Each row is a point on a landscape with many peaks, with its height.
A climber steps from a point to the highest of its 2 nearest points, and stops where none of them is higher. Distance is the straight distance between rows; heights are no part of it.
Q_345 h=4.79: [157 138 134 107 155  94 138 142  87 152 146 123  90 107 129 115  94 132
 134 139]
Q_481 h=6.06: [148 150 107 132  99 129 135 130 115  32  97 204  99 132  64 169 102 153
 180 188]
Q_996 h=5.29: [158 161 184 146 116 133 177 134 106 152 159 132  90 167 134 109  88 146
 174 163]
Q_166 h=3.07: [148 125  97 147 135  92 163 126 134  71  83 129 100 120 117 103 139 165
 146 136]
Q_286 h=1.15: [124  87 100 133 137 129  88 192 166 103 113 108 118  94 124 148 120  94
  36 104]
Q_926 h=3.49: [160 110  96 110 132 126 130 140 114 110 139  81 127 140 123 102 131 104
 116 121]
Q_692 h=6.18: [131 133 193 149 133 109 176 102 136 164 132  85 120 147 142 125 118 146
 169 122]
Q_108 h=2.53: [ 75 128 126 136 134 136  94 117 160 199 156 110 192 134 133 117 157  79
  82  86]
Q_442 h=2.50: [127 141 152 128 126 169 178  74 112 145 179 145  84 139 163 159 173 170
 100  86]
Q_426 h=7.68: [135 122 160 163 107  96 145 170 118  91  95 174 141 170 105  80  82 142
 188 172]
Q_899 h=3.06: [145 139 142 107 127 156 136  71 110 151 167 145 111 119 162 148 213 141
 112 115]
Q_125 h=3.05: [131 185  65 133  89 127  96  88 137 190 163 161 179 127 128 146 211 132
 139 139]
Q_882 h=6.38: [133 164 193 179 111  90 167 153 109 124 132 149 122 170 113  86  84 163
 191 179]
Q_860 h=2.38: [145 128 177 143 103 138 195 100  76 152 150 141  65 154 164 174 139 149
 155 112]
Q_803 h=4.62: [152 141 115 105 107 136 125 144 127  41 112 104 126 114  82 125 101 146
 153 126]
Q_86 h=5.54: [165 174 111 107 135 121 110 101 137 157 119 156 127  87 147 116 178  98
  87  99]
Q_827 h=1.69: [185 117 116 107 125 132 115 132 110  97 116 118 107 102 132 160 106 135
 126  89]
Q_819 h=3.46: [108 138  79 134 143  74  99 145 138  60  80 151 126 103  60 159  96 141
 161 162]
Q_893 h=4.39: [155 136 130 150 123 121 156 123  73  83 133 125  92 171 118 147 106 175
 179 116]
Q_829 h=3.30: [ 37 140  99  99 118 145  83 170 153 218 135 155 136 132 117 163 149  79
 101  93]
Q_235 h=1.61: [132 132 119 129 143 118 174  91  90  81 163 151 131  96  75 108 114 181
 149 142]
Q_603 h=6.66: [162  88 111 140 144 127 110 136 109  69 119 139 124 154 105 155  73 172
 160 141]
Q_958 h=5.49: [ 75 119 129 117 120 130  96 194 139  49  89 101 144 125  91 123  76 123
 120 118]
Q_994 h=0.66: [140  90 105 127 125 125  66 127 206 163 116 156 177 121 114 154 178  94
  54  93]
Q_332 h=4.18: [159  95 112 155 155 134 128  96 111 131 124 117 144 120 172 116 124 137
 121 105]
Q_551 h=1.32: [128 157 154 146 124 139 141 112  87  83 130 152 148 132 111  96  69 170
 172 155]
Q_787 h=4.20: [153 149 112 118 127 140 143 122 106  84 156  93 132 143  89 104  96 136
 150 118]
Q_911 h=5.18: [146  69 125 155 160 120 125 117 102 113 140 111 149 147 133 125  80 163
 152 126]
Q_450 h=1.73: [168 136 126 130 148 136 151  89 109  93 166 135 125  89 106  99 121 168
 110 109]
Q_415 h=6.19: [108 114 165  88 118 133 100 173 147  88 110  87 144 108 111 118 104 115
 113  99]
Q_514 h=2.57: [110 166 140 154 108 149 155  97 124 187 132  89 147 153 187 127 161  86
 151 183]
Q_771 h=3.24: [175 101 117 110 143 142 133  99 107 146 162 133 108 116 154 120 180 121
 103 140]
Q_749 h=2.51: [ 65 161  87 130 104 143  94 118 152 229 168 129 196 133 134 142 157 100
 134 169]
Q_508 h=6.55: [144 132 126 144  99 126 133 151 124  47  84 177 131 156  89 121  86 149
 193 177]
Q_854 h=2.00: [142  74 143 118 127 151 126 163 176  89  82 136 129 104 128 102  99 132
 126 158]
Q_176 h=5.27: [125  82  79 132 143 121  97 170 126  65 118 120 136 142  79 147  64 136
 137 145]
Q_538 h=4.96: [127 122 116 118 106 135  91 175 128  36  93  98 135  93 114 153  96 130
 120 137]
Q_699 h=4.19: [148 131 146 150 137 121 143 154 129 153 129 108 112 184 140  97  75 131
 161 149]
Q_485 h=2.36: [150 103 129 112 115 138  98 157 165  69 117 113 141  78 124 105 139 112
  63 142]
Q_711 h=6.72: [124 135 195 173 142 107 164  97 147 212 139 107 141 133 166 140 115 135
 156 163]
Q_850 h=0.96: [ 86  93 123 125 153 152  92 182 147 142 118 139 131 105 141 117 126  94
  47 104]
Q_256 h=2.01: [ 94  54 138 122 138 155 113 165 146 107 103 117 145 128 143  89 108 118
  97 140]
Q_739 h=0.45: [ 96  95 125 125 123 154  77 163 221 150  98 138 146 117 130 153 170  89
  54  94]
Q_52 h=3.58: [131 170 153 116 113 141 172 104  97 111 124 123 109 109 149  86 146 129
 147 131]
Q_159 h=4.48: [ 96 168 127 163 121 105 157  93  99  77 145 209  98 204  61 180 131 167
 199 163]
Q_42 h=3.83: [129 166 113 130 114 134 120  72 136 188 153 132 148 133 153 136 206 120
 134 133]
Q_170 h=1.53: [151 100 118  93 126 123 128  97 124 197 129 127 123 128 153 171 163 102
 156 124]
Q_541 h=1.71: [ 98 136  70 108 117 162  59 134 166 187 113 179 168 122 153 143 157  88
  83 118]
Q_114 h=3.25: [161 120 150 139 124 135 155 115  74 126 144  97 101 168 156 157 121 141
 162 104]
Q_656 h=5.32: [147 150 125 114 155  94 135 117 123 157 116 128  99  91 152 111 138 127
 114 111]
Q_790 h=4.24: [ 83  67 101 145 162 120 111 194 125 107 118 123 128 149  97 123  63 137
 111 119]
Q_517 h=4.95: [ 87 125 143  78 129 116 105 175 134 167 115 107 112 126 142 126 130  77
 108 106]
Q_83 h=2.19: [ 93 103 153 107 133 113 100 142 149 147 149  87 167 128 121 101 158  96
  78  86]
Q_23 h=5.61: [136 130 159 132 140 114 203  82 127 149 144 103 106 112 121 120 144 153
 152  95]
Q_251 h=1.97: [113 114 173 106 133 118 120 102 123 131 141  91 166  97 142 103 165 124
 116  95]
Q_813 h=2.88: [ 46 150  93 127 119 122  75 133 154 219 165 148 191 121 115 144 172 100
  95 109]
Q_191 h=6.20: [168 143 124 131 142 100  99 121 177 141 106 145 142  80 125 116 152 100
  61  82]
Q_793 h=1.40: [ 78 115 140 154 127 141 126 144 125 213 119 121 149 161 180 138 101  82
 137 139]
Q_21 h=2.83: [ 96 128 189 136 144 142 106 139  91 140 138 103 149 142 176  98  95 132
 136 150]
Q_380 h=5.81: [142 150  95 133 114 145 157 123 130  30 106 189  68  98  74 165 114 186
 140 160]
Q_406 h=4.08: [133 115 136 120 143  78 113 175  87 120 130 134 113 139 104 130  64 137
 147 141]
Q_262 h=2.39: [ 68  75 162 127 139 155 116 158 103 149 138 117 153 136 157 104 100 104
 107 135]
Q_769 h=1.98: [113 126 164 173 110 124 149 130 101 185 126  89 150 169 188 129 117  85
 156 180]
Q_26 h=6.21: [107 109 150 146 155 112 153 101 157 205 128 102 139 130 161 102 144 121
 142 155]
Q_495 h=1.96: [ 73 167 107 163 110 142 114 107 155 221 152  92 186 158 163 167 157 110
 145 196]
Q_976 h=3.98: [ 65 109 110  93 129 140  98 183 151 180 127 127 110 132 121 161 170  69
  69  95]
Q_432 h=1.27: [129 122 110 122 141 147  76 135 155 154 124 141 153 120 161 107 152  89
  71 117]
Q_622 h=1.94: [146 130 146 129 123 117 161  92  99 187 136 131  86 136 175 170 164 124
 162 116]
Q_322 h=4.11: [144 158 149 134 151 121 149 122  86 174 165 104 107 130 161 110 103 122
 131 180]
Q_161 h=3.16: [120 139 154 140 103 136 172  99  96 145 123  93 127 137 175  95 164 106
 154 154]
Q_382 h=5.17: [174 163  93 138 118 146 142 121 135  32 123 144  89 101 104 127 139 171
  97 120]
Q_789 h=4.70: [163 153 120 129 107 181 160  97 132  56 118 135  95 120 141 126 148 157
 103  83]
Q_447 h=2.25: [180 119 131 108 121 150 137 117 120 136 116 119  98 153 156 166 122 115
 149  92]
Q_777 h=3.26: [119  94  83 138 143  77 131 151 147  58  82 124 122  97  84 118 118 157
 140 155]
Q_186 h=6.70: [166 140 136 119 143  95 122 134 181  91 113 117 128  72  95 105 134 142
  86  93]
Q_107 h=3.92: [114 143  84 138 137  81  95 173 110  79  95 166 117 161  76 138  73 130
 169 175]
Q_66 h=0.92: [146 105 106 108 128 118  86  90 165 185 144 149 178 109 126 147 187  97
 101  99]
Q_670 h=5.10: [126 160 170 131 129 135 181  59 152 192 161 109 107 126 139 143 171 145
 144 110]
Q_252 h=2.86: [182 136 114 113 116 147 112 119 141  96 132 105 139 120 128 113 157  99
  85  92]
Q_878 h=1.18: [118  74 114  84 135 121 106 129 163 178 124 125 145 111 139 147 173  90
 119 120]
Q_428 h=1.83: [153  90 150 121 141 141 149 133 141  98 119 140 125 135 115  86  91 165
 156 158]
Q_195 h=2.33: [134 160  57 102 105 135  58 120 159 187 128 168 164 132 138 153 189 119
 128 127]
Q_453 h=3.34: [108 112 121 143 148 133 123 174 125 131 122  97 134 164 130 101  68 117
 130 121]
Q_780 h=6.34: [128 117 136 128 159  94 132 135 162 112 107 113 134  95 103  87 104 155
 131 106]
Q_912 h=5.63: [ 94 111 182  85 123 112 121 181 128 139 110 101 113 132 116 108  95 106
 137 109]
Q_392 h=4.56: [109 175 134 139 119 133 154  51 144 211 165 134 132 124 150 182 204 157
 157 142]
Q_519 h=1.41: [155  97 103 115 149 101  98 161 136 121 110 108 117 102 136 152 107 112
  90  87]
Q_947 h=5.50: [126 154 107 128 111 155 185 114 101  42 121 166  71 114 108 121 127 180
 131 130]
Q_975 h=2.59: [125 113 103 127 125 134 134 115 121 156 130  86 154 143 154 114 157  77
 118 119]
Q_254 h=1.48: [118 153 122 137 126 130 145  89  90  60 139 174 143 131  62 132  86 169
 192 156]
Q_574 h=1.75: [ 74  99  99 126 117 155 118 141 139 187 111 123 155 146 164 123 137  62
 116 119]
Q_440 h=3.37: [125 165 166 155 140 107 123 153  63 135 149 112 128 147 153 110  75 152
 143 165]
Q_579 h=4.61: [134 153 118 121 140  77 120 145  93  88 121 154  97 147  74 151  90 166
 183 149]
Q_90 h=2.02: [157 157 134 141 140 162 174  90  95 114 182 131  92 130 138 128 132 171
 102 101]
Q_679 h=4.06: [135 181 146 118 105 173 178  76 112 105 123 144  97 109 158 120 159 138
 117  75]
Q_957 h=2.54: [184 131 147 123  99 132  93 126 168  81 127 120 155  94 104 106 171  92
  41 113]
Q_57 h=2.17: [150  90 141  82 112 169 113 134 169 109 101 128 127  92 148 121 134  99
 110 150]
Q_309 h=5.48: [120 160 115 151 128  99 163 120  90  79 137 170  76 174  77 165 109 194
 184 131]

For each start below, name the point where the climber stops.
Q_739 | Q_711
Q_793 | Q_426
Q_994 | Q_309
Q_286 | Q_309
Q_256 | Q_186
Q_495 | Q_426

Call two points neighbours if one is among the 2 nearest of the other. Go from one point of each pair to the other, from neighbour to neighbour, staying as high as possible. Name the lowest point that can't be avoided.
Q_309 and Q_711 | Q_850
Q_603 and Q_426 | Q_453
Q_186 and Q_309 | Q_406
